The views of a scene show one set of named points, each view turned or mirrored, and shifted as a whole, with a little noise and some points left out.

Scene 1
View 1
rol: -10; -6; 0; 1; -2; -4; 23; 5; -6; 18; -16; 8; 12; 3; -9; -12; 2; -2; -1; 8; 2; -3
vefa: -1; -14; 1; 14; 3; 0; 22; 22; 4; 31; -22; 1; 6; -10; -25; -25; -15; 10; 6; 6; 7; 2
kazag: -24; 18; -5; 0; -1; -10; 33; -15; -8; 25; 0; -5; 10; 12; 1; 0; 5; -7; -4; 20; 6; -5
Vumol: -13; 2; 1; 7; -4; -5; 24; 17; -4; 21; -7; -2; 12; -7; -13; -18; 1; 6; -5; 22; 11; 1
noped: -13; 2; 5; -5; -8; 0; 31; 2; -12; 17; 0; 4; 23; 20; 1; 2; 16; -6; -16; 14; 5; -3
kuz: -23; 14; 2; -3; -13; -9; 22; 10; -13; 6; 3; 2; 18; -5; 0; -10; 18; 4; -18; 34; 12; 0
melok: -19; 7; -1; -5; -4; -7; 27; -7; -11; 15; -7; 6; 14; 11; 1; -3; 12; -8; -7; 16; 3; -6
faru: -3; -16; 3; -6; 0; 4; 28; -7; -8; 21; -20; 13; 16; 26; -3; 1; 6; -13; -3; -7; -6; -7
porib: -12; -10; -5; -1; 0; -7; 16; 0; -5; 13; -29; 15; 5; -7; -11; -18; -2; -2; 7; 4; -2; -6
vepuv: -23; 11; -1; -8; -7; -9; 26; -6; -14; 10; -3; 7; 16; 9; 5; -1; 18; -7; -12; 20; 4; -4
libu: -7; -6; 2; 5; -1; 2; 31; 6; -3; 29; -9; 0; 14; 12; -10; -8; -1; -1; -4; 7; 5; -2
Gevin: -4; -12; 3; 0; -1; 5; 31; -1; -6; 25; -14; 6; 16; 22; -6; -3; 3; -7; -4; -1; -1; -5
View 2
Vumol: 7; -14; 5; 20; -5; -8; -4; -6; 5; -8; -14; 8; -11; -29; -13; -6; -15; 3; -9; -11; 18; 13
libu: 4; -3; 10; 16; -15; -3; 2; -3; 0; -6; -4; 4; -12; -27; -14; -5; -1; -6; -7; 7; 14; 10
faru: 6; 12; 17; 2; -20; -11; 7; 5; -7; 11; 10; 0; -5; -21; -22; -2; 13; -6; -4; 17; 4; 2
rol: 10; -3; 9; 10; -9; -11; -1; -3; 1; 4; -4; 8; -8; -28; -19; -3; -1; 0; -6; -3; 13; 6
kuz: -4; -17; 15; 13; -4; -25; 6; 1; 2; -1; -15; 0; -12; -21; -18; -13; -28; 19; -7; -23; 9; 20
vefa: 27; -9; -5; 23; -1; 6; -16; -12; 9; -8; -11; 18; -8; -36; -9; 0; 1; -13; -9; -2; 29; 6
porib: 18; -3; 2; 4; -4; -14; -5; -6; 4; 14; -4; 20; -4; -33; -23; 5; 6; 1; -7; -8; 16; -1
noped: -8; -2; 22; 10; -16; -16; 10; 5; -5; 0; -2; -7; -11; -17; -18; -13; -11; 6; -6; 2; 2; 16
melok: -7; -6; 16; 4; -17; -20; 12; -1; -2; 6; -4; 5; -13; -23; -23; -5; -7; 10; -5; -3; 4; 9
Gevin: 5; 5; 14; 9; -18; -6; 5; 2; -5; 3; 4; 2; -9; -24; -18; -4; 6; -6; -6; 14; 9; 6
View 3
Vumol: -16; 12; 3; 1; -3; 3; -20; -3; 7; 4; -10; 3; -13; -11; -7; 10; -11; 2; -11; 3; 0; -1
vepuv: -10; -7; -7; -10; -1; -17; -11; -12; 25; -6; -1; 0; -1; -16; 6; 8; 7; -9; -23; 3; -3; 1
porib: -9; 7; -8; 14; 3; 3; 10; -12; -3; -4; -5; 12; -18; -18; -7; -6; -5; -3; -15; 9; -5; -14
noped: -15; -4; 2; -4; 5; -22; -13; -3; 29; -3; -5; 8; -2; -13; 11; 17; -3; -16; -22; 4; -3; -3
melok: -11; -6; -7; -4; 1; -15; -6; -9; 21; -4; -5; 4; -7; -16; 4; 6; 2; -12; -21; 5; -2; -3
vefa: -18; 19; 6; 21; 2; 12; -5; 4; -10; 7; -19; 11; -27; -11; -17; 2; -26; 1; -5; 8; 0; -10
Gevin: -15; -5; -1; 13; 10; -19; 3; 2; 19; -1; -13; 14; -14; -16; 4; 9; -15; -22; -18; 9; -3; -13
kuz: -12; 8; 0; -15; -7; -3; -26; -14; 18; -3; 1; -1; 3; -11; 4; 15; 6; 6; -20; 0; -3; 6
rol: -13; 3; -2; 9; 3; -5; 0; -4; 8; -2; -9; 10; -13; -15; -2; 4; -9; -8; -16; 7; -3; -9
libu: -16; 1; 2; 9; 4; -9; -7; 4; 14; 3; -15; 9; -17; -13; -3; 9; -18; -15; -14; 6; 1; -7
faru: -12; -8; -4; 16; 14; -23; 14; 0; 19; -5; -10; 19; -13; -18; 8; 6; -10; -26; -21; 12; -6; -19
kazag: -10; -15; -12; -9; -6; -18; -11; -5; 25; -1; -12; -9; -14; -17; -5; 2; -2; -15; -16; 3; 5; 6
View 4
noped: 10; -7; -4; -11; 13; 11; -6; 7; 2; 3; -22; -7; 15; 1; -7; -9; -9; -20; 17; 3; 19; 3
libu: 7; 0; 4; -5; -2; 5; -4; 4; 0; 11; -22; -17; 15; 3; -9; -5; 3; -17; 25; 3; -3; 17
kazag: 5; -11; 15; -5; -1; 17; -10; 7; 0; 12; -31; -5; 31; -6; 1; 3; -1; -12; 7; -8; 16; 8
Vumol: -2; 6; 11; 2; -2; 2; -8; 11; 7; 9; -21; -6; 20; 13; -6; 2; -1; -14; 21; 3; 3; 20
vefa: -3; 12; 14; 7; -16; -8; -3; 7; 7; 14; -15; -16; 10; 21; -12; 2; 10; -17; 36; 7; -25; 37
porib: 7; -15; 7; 5; -24; 2; 4; 11; 11; 8; -8; 2; 10; 14; -7; 3; 4; -26; 25; -5; -9; 26
vepuv: 7; -14; 2; -5; 4; 13; -8; 13; 7; 2; -21; 6; 22; 2; -2; -2; -9; -20; 10; -4; 24; 6
rol: 6; -7; 5; -2; -9; 4; -1; 9; 6; 7; -14; -5; 12; 10; -8; -2; 1; -21; 24; 0; -1; 19
Gevin: 17; -13; -2; -11; -2; 8; 2; 2; -3; 9; -17; -18; 10; -3; -9; -8; 2; -24; 25; -1; -2; 12
kuz: -6; 4; 6; 2; 12; 7; -14; 19; 13; 0; -22; 11; 23; 18; -3; 1; -14; -15; 11; 4; 26; 9
melok: 9; -15; 4; -6; -1; 12; -5; 10; 5; 5; -19; 0; 20; 0; -3; -1; -5; -20; 13; -3; 15; 8
View 5
faru: -10; 21; 6; -15; -3; 12; -8; 10; 3; -7; 1; -12; 6; -1; 8; 9; -11; -8; -10; -12; 9; 15
melok: -11; 1; 4; -26; 9; 5; -2; -4; 5; 0; 7; 3; 8; -5; -10; 14; -20; 1; -16; -14; -5; 25
kazag: -18; 1; 0; -28; 21; 5; 2; -18; 10; 4; 3; 9; 10; -13; -17; 14; -24; 0; -19; -11; 2; 18
vefa: 12; 13; 6; 1; 6; 1; -12; 11; 42; 9; 16; 3; 3; -27; -2; -21; -16; 18; 5; -20; 1; 21
rol: -2; 7; 5; -14; 5; 4; -6; 7; 16; 2; 11; -1; 6; -10; -4; 1; -16; 6; -7; -15; -4; 23
libu: -3; 14; 6; -13; 11; 7; -12; 1; 21; 2; 6; 2; 3; -16; -5; -1; -17; 3; -12; -14; 9; 26
porib: 1; 2; 1; -9; -1; 0; 3; 13; 18; 6; 14; -4; 10; -7; 1; -5; -16; 11; 6; -18; -12; 13
vepuv: -13; -4; 6; -34; 10; 6; -4; -5; -4; 0; 8; 4; 8; 2; -13; 22; -20; -3; -23; -12; -9; 33
noped: -9; 7; 10; -27; 10; 9; -13; -2; 2; -4; 6; 2; 3; -5; -9; 15; -19; -4; -25; -11; 2; 37
kuz: -2; -13; 11; -31; 14; 1; -8; -4; 11; 7; 19; 13; 4; -8; -21; 14; -23; 10; -22; -15; -17; 47
View 6
vepuv: 7; 10; 2; -17; -10; -8; -3; -7; 20; -25; 23; -7; -19; -10; 6; -19; 13; -19; -1; -7; 0; -6
melok: 8; 7; -1; -15; -9; -7; 1; -8; 18; -23; 18; -7; -16; -3; 2; -20; 12; -20; -4; -4; 7; -2
Gevin: 11; 12; -7; -2; -3; -4; 4; -13; 10; -17; 6; -13; -8; 14; -13; -23; 9; -20; -11; -4; 22; 0
porib: 8; -9; -6; -19; -18; -15; 0; -4; 5; -10; 4; -8; -15; 10; 12; -19; 11; -21; -11; 9; 36; 8
libu: 16; 4; -2; -9; 5; -4; 9; -4; 11; -14; 1; -10; -13; 12; -6; -13; 14; -21; -8; -3; 20; -2
Vumol: 15; -2; 4; -20; 5; -10; 6; 7; 9; -10; 0; -5; -22; 7; 12; -1; 19; -19; -4; -7; 16; -5
rol: 10; 1; -3; -13; -7; -10; 2; -4; 7; -14; 5; -9; -15; 9; 4; -15; 12; -21; -8; 0; 24; 2
kazag: 14; -2; 2; -18; -1; 3; 15; -8; 32; -23; 18; -6; -14; -9; 0; -19; 16; -22; -2; -2; 2; -3
faru: 8; 15; -12; 0; -11; -7; 0; -18; 8; -21; 11; -14; -5; 12; -16; -31; 6; -21; -14; 0; 26; 2
kuz: 8; 8; 9; -24; -2; -14; -5; 6; 13; -21; 17; -3; -29; -8; 19; -3; 17; -16; 3; -13; -4; -11
noped: 10; 20; -1; -7; -1; -6; -2; -8; 13; -24; 16; -10; -17; 0; -5; -17; 12; -18; -3; -13; 1; -10

In a view up to two points have been moved. Name them for each view, in the order of its rows, or write -.
view 1: -
view 2: -
view 3: -
view 4: Vumol
view 5: vepuv
view 6: -
